Points on a hilly landscape, in no order, each with its height.
A ball rolls from a point to the lowest of its 2 nearest points, and stops where none of them is lower. Distance is the straight distance between rows; heights are no part of it.
Q_918 h=762: 99; 81; 135; 66; 73; 94; 106; 59; 67; 100; 104; 89; 86; 94; 82; 106; 35; 98; 100; 60; 113; 88; 104; 113; 107; 105; 123; 114; 87; 103; 119; 78; 99; 102; 137; 106; 135; 78; 115; 111; 112; 104; 62; 116; 89; 115; 75
Q_46 h=448: 98; 108; 121; 86; 93; 118; 94; 91; 112; 99; 133; 125; 90; 106; 38; 94; 50; 73; 91; 96; 94; 84; 105; 134; 111; 132; 108; 91; 95; 107; 129; 103; 98; 113; 154; 101; 108; 97; 91; 117; 84; 99; 93; 64; 107; 99; 95
Q_620 h=777: 117; 83; 122; 83; 88; 68; 111; 74; 57; 106; 70; 80; 135; 64; 112; 106; 46; 115; 102; 52; 81; 77; 80; 115; 97; 93; 119; 125; 92; 107; 127; 107; 88; 92; 125; 99; 145; 58; 109; 86; 98; 103; 46; 129; 93; 131; 88
Q_602 h=641: 71; 121; 86; 130; 105; 95; 78; 134; 145; 49; 87; 66; 84; 140; 87; 83; 120; 83; 92; 132; 53; 123; 126; 83; 94; 131; 105; 131; 96; 100; 94; 106; 123; 113; 89; 111; 96; 131; 117; 86; 108; 112; 132; 101; 87; 94; 111
Q_50 h=312: 133; 141; 138; 94; 123; 88; 85; 136; 142; 85; 88; 73; 132; 110; 58; 82; 108; 54; 88; 109; 42; 102; 106; 68; 103; 115; 123; 93; 124; 102; 115; 90; 60; 112; 101; 116; 103; 116; 90; 75; 96; 117; 139; 89; 95; 63; 143
Q_576 h=656: 51; 99; 98; 94; 117; 96; 111; 80; 72; 130; 81; 159; 108; 67; 94; 109; 93; 97; 162; 99; 133; 69; 66; 107; 115; 73; 91; 51; 124; 99; 116; 76; 121; 95; 112; 75; 102; 63; 85; 120; 123; 71; 53; 123; 122; 151; 123
Q_630 h=428: 161; 122; 129; 121; 83; 93; 98; 128; 108; 77; 103; 59; 104; 86; 84; 84; 103; 86; 79; 81; 55; 108; 120; 96; 133; 76; 127; 111; 116; 102; 116; 110; 70; 84; 88; 90; 116; 134; 113; 87; 85; 135; 89; 121; 73; 63; 109
Q_569 h=681: 85; 76; 130; 90; 55; 89; 115; 82; 76; 82; 95; 114; 90; 98; 142; 103; 112; 83; 105; 99; 89; 108; 92; 92; 112; 120; 62; 116; 75; 67; 96; 85; 101; 99; 102; 99; 106; 127; 94; 127; 117; 69; 88; 98; 88; 94; 95
Q_441 h=601: 167; 86; 94; 145; 86; 86; 104; 103; 67; 105; 74; 106; 106; 89; 104; 71; 112; 111; 84; 81; 80; 115; 106; 93; 94; 69; 79; 102; 101; 122; 103; 91; 59; 39; 84; 96; 65; 106; 93; 92; 79; 132; 73; 115; 101; 84; 90
Q_892 h=549: 51; 124; 84; 123; 130; 91; 113; 123; 135; 91; 97; 88; 102; 95; 116; 107; 154; 124; 104; 146; 117; 77; 101; 93; 121; 105; 86; 106; 149; 92; 75; 132; 108; 147; 57; 100; 126; 82; 113; 91; 86; 89; 103; 114; 83; 97; 101
Q_616 h=627: 144; 103; 65; 138; 130; 98; 71; 90; 61; 124; 76; 101; 99; 60; 100; 69; 99; 123; 86; 79; 120; 87; 108; 89; 98; 46; 97; 97; 104; 132; 92; 98; 90; 52; 88; 80; 72; 99; 126; 90; 91; 120; 82; 110; 102; 87; 100
Q_246 h=592: 54; 90; 87; 115; 106; 71; 130; 96; 145; 57; 75; 78; 80; 141; 118; 134; 142; 98; 100; 163; 76; 121; 104; 108; 98; 116; 96; 128; 93; 82; 75; 142; 124; 152; 61; 126; 120; 98; 98; 79; 87; 77; 125; 105; 86; 108; 135
Q_643 h=346: 76; 116; 118; 87; 103; 96; 130; 149; 123; 146; 47; 123; 140; 106; 105; 131; 135; 99; 105; 126; 49; 82; 81; 77; 92; 145; 68; 80; 110; 74; 103; 63; 86; 98; 103; 111; 118; 124; 57; 137; 123; 92; 85; 77; 114; 156; 115
Q_86 h=645: 89; 53; 109; 89; 70; 80; 139; 46; 55; 85; 112; 90; 80; 98; 155; 115; 107; 106; 94; 92; 152; 104; 108; 103; 94; 79; 67; 101; 124; 80; 76; 128; 101; 113; 91; 82; 115; 63; 96; 114; 102; 72; 91; 127; 104; 85; 105
Q_216 h=687: 61; 67; 72; 136; 89; 110; 63; 77; 72; 103; 122; 119; 69; 84; 100; 98; 85; 104; 95; 91; 171; 99; 90; 151; 97; 37; 36; 75; 98; 113; 94; 101; 136; 105; 104; 90; 127; 82; 119; 92; 108; 82; 60; 108; 106; 104; 58
Q_984 h=220: 89; 116; 75; 111; 66; 166; 98; 114; 86; 126; 120; 93; 108; 44; 66; 137; 62; 71; 88; 109; 101; 121; 133; 137; 81; 98; 135; 104; 54; 105; 117; 115; 106; 129; 110; 95; 134; 72; 101; 72; 76; 77; 95; 78; 94; 94; 117
Q_365 h=701: 52; 86; 102; 104; 92; 132; 78; 84; 81; 113; 150; 110; 55; 88; 78; 80; 82; 86; 121; 92; 153; 106; 86; 154; 113; 59; 85; 81; 75; 102; 96; 93; 119; 103; 97; 91; 100; 99; 113; 107; 114; 103; 66; 100; 118; 109; 70
Q_803 h=731: 59; 113; 123; 50; 91; 128; 71; 94; 99; 140; 115; 106; 60; 102; 78; 94; 29; 80; 124; 62; 131; 104; 88; 129; 75; 96; 104; 88; 65; 100; 95; 62; 107; 78; 146; 127; 91; 84; 104; 123; 128; 108; 64; 78; 128; 95; 86
Q_785 h=427: 112; 100; 87; 141; 137; 149; 83; 122; 122; 141; 128; 120; 118; 71; 48; 78; 87; 89; 98; 112; 72; 88; 98; 118; 97; 92; 95; 85; 79; 129; 142; 82; 106; 120; 105; 115; 99; 129; 105; 104; 85; 120; 99; 51; 126; 152; 83
Q_377 h=715: 105; 86; 97; 126; 110; 122; 105; 110; 108; 83; 136; 106; 103; 136; 111; 82; 172; 104; 72; 115; 63; 124; 107; 121; 121; 100; 74; 113; 79; 75; 77; 124; 127; 112; 57; 70; 71; 145; 101; 104; 101; 125; 114; 94; 92; 134; 83
Q_317 h=347: 99; 100; 103; 88; 51; 129; 105; 101; 120; 73; 128; 95; 68; 122; 86; 97; 108; 81; 75; 85; 91; 114; 115; 107; 104; 137; 96; 121; 55; 84; 112; 77; 118; 112; 139; 98; 96; 140; 100; 114; 108; 86; 130; 79; 90; 80; 107
Q_225 h=506: 43; 111; 80; 91; 112; 87; 106; 99; 137; 84; 101; 114; 101; 160; 136; 123; 132; 126; 110; 137; 103; 103; 89; 92; 111; 134; 116; 126; 75; 56; 61; 105; 175; 142; 73; 94; 99; 123; 118; 87; 121; 93; 129; 116; 95; 123; 96
Q_126 h=664: 96; 131; 106; 136; 114; 77; 102; 123; 115; 62; 68; 64; 93; 118; 103; 89; 158; 86; 109; 134; 38; 116; 113; 80; 127; 119; 125; 121; 94; 100; 87; 124; 98; 101; 53; 88; 104; 120; 99; 90; 82; 133; 123; 111; 73; 111; 130
Q_508 h=478: 54; 99; 83; 98; 117; 102; 110; 100; 94; 115; 95; 139; 129; 131; 127; 137; 134; 108; 105; 131; 90; 90; 82; 78; 89; 128; 118; 101; 79; 62; 67; 94; 164; 132; 60; 85; 67; 110; 97; 83; 99; 86; 120; 96; 102; 142; 103
Q_262 h=373: 129; 111; 91; 121; 148; 144; 63; 109; 112; 146; 144; 115; 108; 88; 62; 61; 118; 84; 107; 93; 104; 118; 96; 93; 75; 79; 84; 78; 105; 134; 118; 68; 76; 89; 100; 103; 63; 140; 101; 110; 104; 121; 115; 52; 127; 132; 98
Q_329 h=247: 134; 112; 117; 107; 150; 93; 96; 135; 102; 115; 94; 130; 114; 101; 85; 70; 134; 106; 107; 99; 90; 71; 83; 73; 114; 106; 84; 65; 137; 117; 97; 68; 87; 80; 95; 117; 62; 119; 87; 135; 115; 117; 99; 72; 116; 113; 99
Q_733 h=420: 62; 95; 85; 138; 98; 117; 92; 110; 106; 98; 75; 129; 121; 127; 113; 102; 125; 101; 83; 127; 57; 109; 104; 115; 85; 133; 58; 118; 50; 73; 118; 94; 136; 94; 81; 85; 84; 120; 92; 122; 119; 97; 94; 93; 105; 164; 77
Q_804 h=728: 112; 86; 117; 123; 127; 123; 115; 99; 108; 78; 185; 118; 101; 120; 87; 102; 152; 90; 74; 109; 72; 127; 101; 152; 117; 96; 67; 80; 74; 87; 102; 134; 112; 114; 77; 81; 66; 147; 73; 99; 102; 128; 107; 80; 99; 153; 92
Q_420 h=320: 106; 84; 58; 121; 133; 77; 82; 108; 107; 86; 111; 122; 107; 105; 91; 95; 115; 112; 103; 139; 150; 92; 82; 92; 84; 98; 64; 67; 146; 110; 82; 120; 95; 93; 84; 111; 69; 73; 99; 101; 94; 96; 115; 96; 115; 81; 85
Q_360 h=383: 108; 111; 63; 70; 140; 91; 65; 103; 114; 144; 67; 107; 92; 97; 124; 112; 89; 132; 133; 112; 139; 74; 84; 35; 88; 100; 135; 70; 115; 121; 79; 49; 95; 76; 115; 132; 75; 82; 99; 102; 140; 83; 113; 98; 122; 82; 126
Q_212 h=603: 105; 79; 108; 112; 88; 130; 126; 64; 82; 90; 136; 84; 68; 70; 112; 128; 118; 113; 77; 94; 122; 110; 126; 124; 104; 65; 100; 120; 109; 103; 94; 153; 99; 118; 82; 79; 124; 64; 106; 96; 77; 97; 92; 108; 70; 96; 114
Q_323 h=385: 60; 106; 115; 115; 83; 91; 126; 118; 108; 97; 38; 129; 135; 120; 101; 110; 114; 93; 88; 120; 40; 96; 71; 93; 88; 144; 57; 108; 73; 58; 119; 81; 102; 93; 85; 94; 110; 125; 67; 140; 110; 104; 72; 71; 115; 180; 96
Q_945 h=563: 126; 126; 115; 112; 72; 78; 79; 90; 92; 83; 68; 106; 85; 111; 82; 71; 84; 85; 82; 82; 70; 100; 119; 93; 102; 148; 109; 125; 77; 108; 122; 101; 72; 39; 103; 96; 71; 82; 102; 83; 71; 123; 99; 99; 96; 84; 103
Q_397 h=466: 78; 100; 113; 116; 91; 93; 111; 80; 105; 58; 100; 105; 62; 117; 116; 95; 133; 100; 108; 110; 99; 98; 109; 98; 127; 123; 114; 124; 111; 87; 93; 135; 106; 111; 89; 72; 92; 99; 113; 111; 99; 109; 107; 98; 78; 100; 90
Q_801 h=423: 74; 114; 84; 133; 87; 58; 77; 98; 114; 62; 85; 99; 88; 130; 117; 97; 124; 113; 70; 146; 118; 113; 106; 113; 88; 128; 52; 123; 127; 110; 79; 120; 86; 119; 63; 100; 121; 90; 101; 83; 101; 87; 102; 108; 80; 72; 62
Q_682 h=310: 151; 116; 113; 119; 155; 117; 95; 116; 125; 119; 133; 106; 116; 85; 94; 68; 142; 106; 104; 92; 84; 118; 110; 67; 104; 78; 91; 75; 122; 126; 93; 77; 66; 79; 93; 93; 63; 153; 92; 117; 109; 117; 121; 81; 107; 113; 110
Q_12 h=475: 93; 70; 56; 66; 117; 80; 111; 72; 99; 111; 77; 89; 65; 134; 130; 107; 61; 137; 145; 86; 160; 91; 99; 72; 112; 64; 143; 78; 116; 96; 79; 98; 123; 97; 89; 115; 78; 66; 94; 99; 106; 89; 96; 128; 113; 76; 123
Q_891 h=439: 75; 102; 112; 105; 96; 72; 128; 71; 101; 51; 86; 90; 53; 113; 137; 102; 134; 90; 120; 115; 73; 99; 110; 75; 151; 120; 129; 137; 107; 90; 77; 144; 91; 122; 70; 87; 114; 88; 128; 95; 86; 106; 123; 116; 49; 101; 135
Q_371 h=440: 134; 128; 110; 95; 89; 74; 94; 130; 116; 111; 67; 96; 160; 102; 89; 103; 108; 78; 92; 93; 65; 106; 81; 101; 79; 125; 85; 88; 102; 92; 121; 82; 44; 78; 94; 120; 109; 109; 62; 78; 90; 93; 106; 90; 106; 76; 99
Q_782 h=404: 105; 105; 129; 86; 73; 125; 97; 86; 117; 72; 159; 107; 58; 131; 63; 65; 80; 82; 84; 65; 93; 95; 123; 131; 124; 121; 106; 112; 87; 98; 126; 99; 103; 109; 137; 82; 101; 134; 126; 136; 104; 121; 97; 75; 95; 103; 93
Q_869 h=461: 87; 131; 97; 134; 89; 72; 75; 104; 143; 54; 88; 86; 102; 122; 67; 76; 112; 102; 58; 124; 87; 109; 113; 127; 95; 132; 74; 145; 118; 121; 98; 140; 86; 133; 86; 103; 128; 92; 107; 84; 89; 111; 116; 96; 87; 64; 71
Q_188 h=616: 49; 125; 82; 137; 89; 53; 100; 110; 149; 36; 101; 79; 81; 164; 106; 94; 122; 98; 90; 168; 67; 116; 119; 110; 97; 134; 87; 117; 105; 73; 89; 113; 123; 152; 84; 124; 119; 128; 101; 94; 111; 81; 143; 92; 77; 100; 114
Q_403 h=280: 115; 117; 99; 98; 65; 143; 92; 126; 116; 92; 100; 96; 102; 103; 56; 85; 82; 77; 70; 101; 82; 105; 121; 112; 109; 129; 120; 130; 78; 104; 122; 78; 134; 133; 134; 99; 123; 135; 118; 102; 109; 109; 121; 92; 80; 87; 89
Q_447 h=319: 100; 106; 88; 58; 117; 114; 88; 86; 94; 150; 87; 108; 83; 95; 118; 128; 84; 100; 132; 92; 119; 95; 100; 68; 87; 102; 139; 67; 82; 110; 81; 82; 100; 77; 116; 106; 55; 85; 108; 101; 111; 86; 119; 81; 115; 80; 142
Q_399 h=230: 156; 121; 150; 72; 109; 93; 90; 128; 118; 105; 117; 70; 144; 89; 52; 83; 107; 70; 81; 66; 45; 111; 91; 84; 115; 97; 122; 94; 127; 114; 116; 106; 43; 95; 126; 116; 110; 145; 103; 80; 97; 131; 105; 114; 88; 66; 120
Q_545 h=589: 109; 112; 111; 133; 67; 62; 82; 85; 80; 89; 57; 137; 95; 109; 97; 71; 90; 92; 99; 95; 71; 82; 91; 94; 101; 146; 80; 123; 97; 108; 117; 88; 72; 59; 106; 98; 92; 94; 100; 115; 84; 118; 74; 81; 88; 123; 58
Q_282 h=609: 104; 93; 130; 91; 72; 72; 93; 97; 85; 110; 59; 125; 132; 91; 109; 89; 80; 94; 101; 78; 84; 69; 78; 97; 109; 121; 74; 99; 105; 95; 117; 76; 75; 69; 130; 115; 106; 101; 83; 122; 110; 104; 85; 85; 105; 106; 68
Q_738 h=493: 84; 101; 95; 106; 96; 98; 93; 77; 91; 87; 70; 110; 66; 101; 115; 94; 105; 106; 107; 86; 100; 79; 102; 77; 133; 117; 137; 135; 97; 100; 84; 77; 111; 99; 98; 69; 96; 92; 138; 126; 114; 110; 87; 112; 74; 117; 83
Q_269 h=714: 63; 79; 123; 68; 98; 124; 91; 93; 98; 113; 138; 118; 60; 80; 83; 94; 66; 78; 141; 83; 134; 90; 78; 132; 108; 66; 95; 71; 100; 99; 115; 66; 124; 93; 131; 109; 109; 98; 98; 137; 135; 94; 59; 98; 118; 112; 90
Q_534 h=360: 84; 89; 90; 79; 58; 101; 137; 70; 67; 59; 59; 84; 82; 88; 145; 125; 84; 89; 110; 90; 83; 111; 104; 64; 110; 120; 144; 129; 64; 79; 99; 116; 115; 76; 96; 95; 98; 54; 113; 68; 76; 72; 105; 121; 73; 74; 136
Q_223 h=570: 41; 117; 73; 119; 104; 76; 114; 102; 109; 77; 54; 81; 92; 109; 143; 131; 143; 112; 107; 146; 80; 104; 104; 84; 103; 108; 100; 135; 128; 93; 72; 133; 117; 146; 54; 108; 133; 78; 116; 84; 80; 82; 103; 128; 50; 109; 125
Q_703 h=534: 103; 104; 108; 110; 77; 94; 107; 100; 108; 56; 75; 88; 78; 105; 94; 88; 112; 78; 83; 85; 73; 134; 126; 81; 95; 131; 96; 102; 71; 112; 114; 93; 90; 71; 103; 105; 54; 105; 97; 84; 84; 106; 134; 95; 87; 71; 108
Q_779 h=298: 84; 96; 83; 60; 38; 101; 115; 65; 83; 80; 88; 84; 99; 107; 119; 140; 60; 84; 88; 80; 97; 113; 97; 103; 91; 134; 115; 133; 66; 78; 112; 105; 96; 90; 122; 95; 115; 60; 97; 71; 93; 74; 109; 128; 98; 70; 99
Q_63 h=487: 159; 75; 97; 60; 109; 84; 110; 96; 105; 102; 130; 45; 137; 117; 100; 82; 67; 115; 89; 65; 116; 99; 96; 134; 75; 60; 93; 87; 124; 110; 73; 112; 74; 80; 111; 94; 130; 112; 92; 80; 105; 91; 92; 136; 114; 61; 50
Q_141 h=82: 103; 104; 106; 61; 59; 136; 110; 102; 90; 123; 106; 106; 123; 70; 59; 141; 45; 71; 85; 95; 96; 107; 104; 129; 80; 127; 139; 115; 58; 95; 136; 127; 95; 99; 122; 105; 121; 68; 86; 82; 69; 79; 104; 103; 100; 91; 124
Q_198 h=127: 123; 95; 57; 110; 143; 94; 60; 83; 102; 88; 96; 97; 99; 111; 110; 60; 83; 123; 113; 107; 143; 124; 98; 49; 68; 77; 113; 75; 110; 114; 100; 87; 78; 75; 109; 143; 62; 79; 107; 89; 100; 96; 138; 99; 120; 73; 91
Q_346 h=388: 130; 116; 113; 135; 67; 110; 104; 147; 90; 91; 93; 64; 109; 67; 105; 81; 110; 112; 89; 86; 70; 96; 110; 99; 132; 70; 118; 128; 111; 96; 105; 105; 85; 119; 92; 84; 157; 141; 125; 91; 94; 109; 92; 118; 60; 81; 96
Q_647 h=315: 173; 110; 142; 71; 102; 108; 83; 117; 116; 138; 128; 96; 134; 74; 36; 76; 85; 86; 86; 64; 82; 99; 100; 92; 101; 95; 117; 88; 116; 127; 137; 89; 51; 85; 148; 131; 100; 131; 96; 90; 102; 124; 91; 84; 113; 94; 114
Q_649 h=572: 126; 91; 104; 103; 102; 116; 109; 82; 90; 95; 149; 62; 81; 59; 70; 105; 84; 128; 74; 89; 127; 99; 124; 127; 92; 48; 94; 109; 95; 124; 87; 141; 90; 119; 112; 103; 140; 61; 114; 72; 72; 121; 95; 111; 102; 61; 94
Q_104 h=712: 94; 81; 135; 116; 92; 132; 138; 87; 114; 89; 161; 141; 112; 111; 87; 107; 115; 65; 90; 115; 69; 112; 104; 142; 93; 121; 69; 74; 70; 86; 139; 111; 98; 117; 78; 83; 88; 114; 72; 129; 99; 101; 90; 76; 102; 162; 99
Q_417 h=571: 165; 68; 102; 123; 103; 94; 97; 108; 65; 116; 111; 82; 130; 71; 103; 75; 83; 124; 79; 65; 96; 105; 107; 126; 62; 35; 57; 72; 102; 126; 95; 109; 71; 53; 107; 86; 105; 99; 86; 91; 86; 115; 68; 117; 110; 89; 84
Q_674 h=405: 89; 97; 108; 88; 73; 90; 140; 95; 62; 81; 70; 71; 77; 84; 150; 131; 115; 89; 126; 94; 85; 100; 93; 70; 125; 99; 123; 140; 109; 68; 76; 119; 87; 103; 92; 82; 115; 86; 110; 95; 76; 101; 110; 134; 66; 82; 141
Q_77 h=375: 97; 88; 59; 129; 87; 68; 76; 99; 111; 74; 88; 100; 86; 115; 120; 97; 96; 132; 92; 134; 160; 110; 94; 90; 77; 84; 62; 97; 126; 106; 76; 117; 112; 105; 76; 116; 94; 73; 116; 79; 102; 91; 110; 113; 108; 60; 63
Q_318 h=267: 127; 115; 62; 90; 156; 83; 73; 105; 86; 140; 111; 88; 116; 95; 82; 73; 51; 107; 112; 102; 135; 98; 88; 69; 56; 69; 115; 61; 131; 143; 103; 91; 78; 61; 122; 134; 71; 76; 93; 96; 91; 114; 107; 108; 143; 86; 111
Q_887 h=309: 83; 118; 55; 126; 94; 157; 89; 132; 107; 123; 107; 95; 112; 74; 75; 124; 73; 101; 97; 120; 108; 119; 116; 110; 96; 95; 117; 114; 81; 129; 113; 100; 111; 138; 105; 97; 123; 94; 115; 84; 85; 94; 124; 85; 99; 91; 97
Q_415 h=697: 104; 71; 149; 89; 101; 116; 124; 112; 96; 90; 121; 128; 103; 115; 111; 97; 117; 86; 104; 94; 86; 89; 93; 112; 121; 125; 77; 76; 92; 74; 103; 98; 87; 100; 94; 98; 95; 121; 77; 136; 111; 95; 98; 75; 95; 129; 85
Q_520 h=489: 99; 108; 109; 78; 79; 92; 95; 103; 123; 77; 74; 110; 126; 113; 86; 119; 105; 62; 75; 104; 77; 117; 104; 97; 68; 149; 80; 115; 89; 91; 121; 103; 68; 80; 105; 103; 78; 108; 57; 96; 85; 94; 121; 83; 118; 86; 107
Q_299 h=668: 70; 114; 85; 123; 138; 93; 91; 82; 97; 111; 83; 150; 112; 83; 94; 101; 124; 115; 123; 106; 131; 60; 89; 101; 124; 79; 103; 76; 141; 110; 94; 88; 132; 96; 89; 64; 102; 67; 102; 110; 103; 83; 80; 105; 105; 136; 90
Q_967 h=246: 115; 93; 48; 130; 157; 84; 76; 102; 117; 75; 122; 91; 82; 116; 118; 61; 125; 113; 120; 122; 144; 106; 74; 69; 89; 81; 105; 68; 153; 106; 83; 111; 98; 94; 71; 136; 73; 101; 117; 97; 103; 93; 134; 85; 107; 60; 85
Q_404 h=321: 121; 101; 135; 42; 86; 119; 109; 119; 100; 161; 96; 123; 114; 64; 83; 141; 86; 83; 108; 76; 93; 61; 85; 94; 94; 125; 129; 61; 98; 111; 132; 82; 75; 81; 139; 112; 94; 87; 58; 123; 89; 99; 81; 75; 119; 122; 146
Q_937 h=215: 99; 85; 113; 63; 53; 128; 129; 73; 94; 104; 121; 91; 103; 85; 111; 140; 69; 64; 90; 83; 111; 115; 103; 128; 81; 119; 109; 104; 68; 65; 115; 103; 100; 104; 125; 105; 109; 82; 74; 83; 83; 68; 108; 90; 101; 71; 106
Q_115 h=533: 151; 84; 98; 97; 102; 109; 103; 110; 82; 104; 151; 55; 111; 92; 88; 95; 83; 123; 89; 85; 118; 122; 115; 128; 87; 43; 92; 86; 115; 113; 101; 109; 83; 94; 121; 94; 122; 98; 98; 84; 88; 119; 101; 119; 104; 82; 78
Q_963 h=748: 92; 113; 117; 69; 84; 96; 68; 88; 69; 120; 103; 96; 80; 103; 78; 94; 27; 91; 95; 63; 108; 91; 109; 124; 79; 92; 105; 100; 72; 107; 117; 81; 86; 72; 138; 108; 102; 88; 117; 114; 100; 117; 75; 90; 104; 101; 85
Q_929 h=698: 99; 111; 108; 123; 134; 99; 110; 82; 125; 60; 136; 89; 81; 130; 103; 95; 183; 111; 62; 120; 71; 119; 129; 125; 115; 88; 110; 140; 88; 115; 74; 153; 130; 129; 48; 88; 95; 137; 126; 73; 89; 138; 124; 103; 72; 121; 98
Q_661 h=379: 112; 98; 82; 136; 114; 157; 90; 122; 105; 125; 127; 98; 112; 79; 81; 108; 105; 96; 84; 112; 93; 120; 119; 127; 88; 89; 105; 99; 60; 118; 125; 94; 106; 108; 80; 90; 100; 128; 98; 96; 71; 95; 86; 64; 102; 120; 88
Q_473 h=451: 119; 112; 114; 82; 112; 125; 94; 102; 112; 115; 141; 95; 97; 98; 48; 107; 70; 80; 115; 93; 105; 101; 105; 114; 103; 125; 123; 86; 103; 110; 131; 108; 71; 122; 128; 119; 76; 95; 98; 106; 88; 114; 130; 78; 114; 78; 116
Q_121 h=429: 143; 71; 93; 43; 115; 70; 116; 112; 96; 109; 109; 54; 134; 103; 123; 95; 67; 106; 99; 70; 128; 101; 102; 89; 62; 72; 103; 80; 114; 99; 79; 92; 82; 68; 116; 103; 96; 86; 71; 89; 111; 83; 106; 139; 137; 51; 92
Q_393 h=680: 111; 120; 91; 132; 136; 98; 107; 111; 139; 75; 100; 76; 105; 118; 91; 94; 170; 109; 87; 135; 62; 116; 109; 106; 117; 92; 114; 126; 107; 110; 88; 140; 96; 136; 42; 93; 88; 122; 120; 89; 81; 120; 130; 91; 88; 104; 124
Q_304 h=642: 52; 82; 120; 86; 84; 76; 109; 101; 67; 100; 80; 140; 114; 63; 119; 91; 72; 110; 137; 82; 128; 75; 60; 94; 108; 82; 75; 66; 118; 97; 127; 63; 119; 108; 150; 109; 127; 79; 81; 132; 135; 62; 66; 103; 113; 140; 82
Q_129 h=504: 64; 92; 75; 75; 96; 93; 99; 49; 95; 118; 106; 76; 40; 110; 130; 112; 60; 146; 135; 75; 164; 94; 119; 75; 124; 59; 150; 100; 110; 107; 79; 114; 137; 112; 71; 95; 106; 64; 124; 87; 105; 101; 83; 119; 113; 87; 120
Q_209 h=344: 107; 111; 91; 115; 71; 133; 104; 119; 102; 96; 99; 71; 93; 86; 100; 93; 88; 113; 86; 98; 92; 96; 115; 103; 133; 87; 133; 141; 89; 102; 111; 104; 131; 155; 108; 94; 159; 131; 148; 92; 111; 116; 115; 113; 74; 88; 78
Q_744 h=362: 138; 91; 100; 54; 128; 77; 91; 99; 107; 120; 110; 82; 125; 119; 89; 81; 50; 132; 120; 99; 126; 100; 89; 91; 56; 87; 93; 77; 121; 126; 82; 70; 90; 72; 137; 124; 89; 81; 86; 96; 120; 95; 117; 115; 133; 73; 82
Q_234 h=392: 136; 116; 131; 54; 117; 118; 89; 118; 105; 151; 132; 101; 116; 70; 57; 119; 70; 78; 109; 90; 99; 97; 103; 96; 90; 94; 137; 71; 113; 127; 146; 92; 69; 94; 149; 125; 87; 89; 86; 97; 84; 107; 90; 81; 109; 85; 129
Q_636 h=450: 61; 100; 87; 122; 118; 82; 83; 94; 87; 105; 81; 136; 124; 136; 120; 125; 151; 121; 82; 119; 80; 113; 80; 99; 99; 128; 91; 124; 54; 64; 94; 103; 164; 99; 62; 79; 56; 125; 110; 92; 112; 99; 111; 104; 111; 165; 83
Q_690 h=378: 128; 148; 106; 118; 103; 82; 78; 146; 119; 87; 67; 86; 159; 87; 78; 82; 94; 74; 86; 125; 55; 108; 103; 81; 73; 124; 108; 120; 116; 119; 113; 76; 80; 103; 105; 118; 130; 120; 81; 81; 93; 115; 134; 100; 84; 64; 114
Q_625 h=520: 63; 119; 87; 91; 94; 89; 106; 61; 93; 88; 92; 99; 66; 107; 145; 121; 95; 141; 130; 89; 143; 86; 103; 73; 122; 97; 144; 112; 100; 95; 75; 88; 157; 118; 76; 67; 103; 87; 151; 95; 111; 93; 98; 130; 84; 101; 97
Q_452 h=625: 95; 70; 94; 100; 81; 115; 146; 55; 71; 86; 138; 92; 49; 97; 139; 126; 122; 99; 97; 108; 133; 112; 101; 118; 104; 70; 73; 87; 116; 92; 78; 157; 102; 121; 64; 82; 87; 82; 92; 75; 65; 86; 97; 116; 96; 94; 126
Q_680 h=671: 82; 84; 61; 126; 102; 98; 84; 90; 70; 115; 96; 123; 94; 69; 115; 99; 101; 117; 115; 97; 165; 70; 94; 102; 103; 66; 68; 84; 121; 105; 87; 99; 137; 106; 101; 74; 109; 76; 105; 104; 117; 83; 76; 126; 112; 96; 78
Q_217 h=651: 101; 95; 65; 130; 100; 117; 95; 104; 63; 132; 66; 119; 112; 71; 119; 110; 88; 113; 95; 99; 130; 102; 105; 105; 84; 76; 99; 92; 89; 111; 107; 90; 113; 71; 92; 89; 85; 94; 102; 110; 103; 91; 77; 104; 103; 105; 104
Q_245 h=435: 107; 87; 62; 73; 133; 74; 96; 122; 87; 132; 58; 89; 92; 110; 143; 109; 74; 143; 123; 89; 149; 94; 96; 49; 93; 65; 115; 86; 124; 97; 49; 65; 117; 77; 116; 120; 68; 82; 102; 112; 139; 90; 92; 142; 121; 58; 116
Q_617 h=299: 118; 97; 124; 91; 121; 99; 112; 159; 114; 152; 74; 131; 132; 88; 96; 105; 151; 105; 120; 104; 76; 69; 79; 81; 100; 114; 79; 54; 124; 89; 101; 76; 70; 82; 108; 112; 94; 119; 80; 132; 114; 108; 79; 56; 115; 139; 125
Q_487 h=665: 98; 42; 117; 62; 52; 70; 136; 50; 61; 85; 110; 80; 88; 105; 150; 111; 79; 89; 90; 78; 119; 118; 92; 92; 109; 118; 74; 129; 94; 69; 82; 97; 89; 90; 102; 79; 108; 104; 79; 118; 120; 71; 92; 120; 115; 85; 86
Q_467 h=529: 34; 108; 88; 98; 135; 86; 125; 111; 130; 87; 97; 105; 107; 133; 126; 117; 156; 132; 117; 144; 103; 104; 88; 103; 127; 109; 102; 112; 137; 50; 49; 121; 135; 160; 48; 85; 115; 101; 109; 105; 119; 77; 112; 117; 81; 136; 98
Q_18 h=249: 116; 97; 135; 61; 112; 118; 117; 100; 108; 139; 74; 127; 69; 91; 116; 126; 99; 81; 131; 80; 88; 67; 99; 68; 115; 121; 127; 82; 87; 98; 91; 66; 76; 69; 122; 98; 74; 90; 83; 121; 108; 96; 104; 78; 115; 109; 137
Q_557 h=626: 95; 75; 117; 81; 88; 82; 90; 98; 80; 116; 60; 125; 149; 83; 116; 80; 67; 125; 112; 66; 111; 65; 63; 117; 97; 75; 67; 77; 114; 105; 104; 70; 104; 72; 143; 124; 115; 81; 83; 111; 131; 87; 78; 105; 116; 112; 58

Where does a ball stop that starts at each point below?
Q_576 -> Q_399
Q_393 -> Q_329
Q_569 -> Q_198
Q_467 -> Q_329
Q_217 -> Q_198
Q_625 -> Q_141
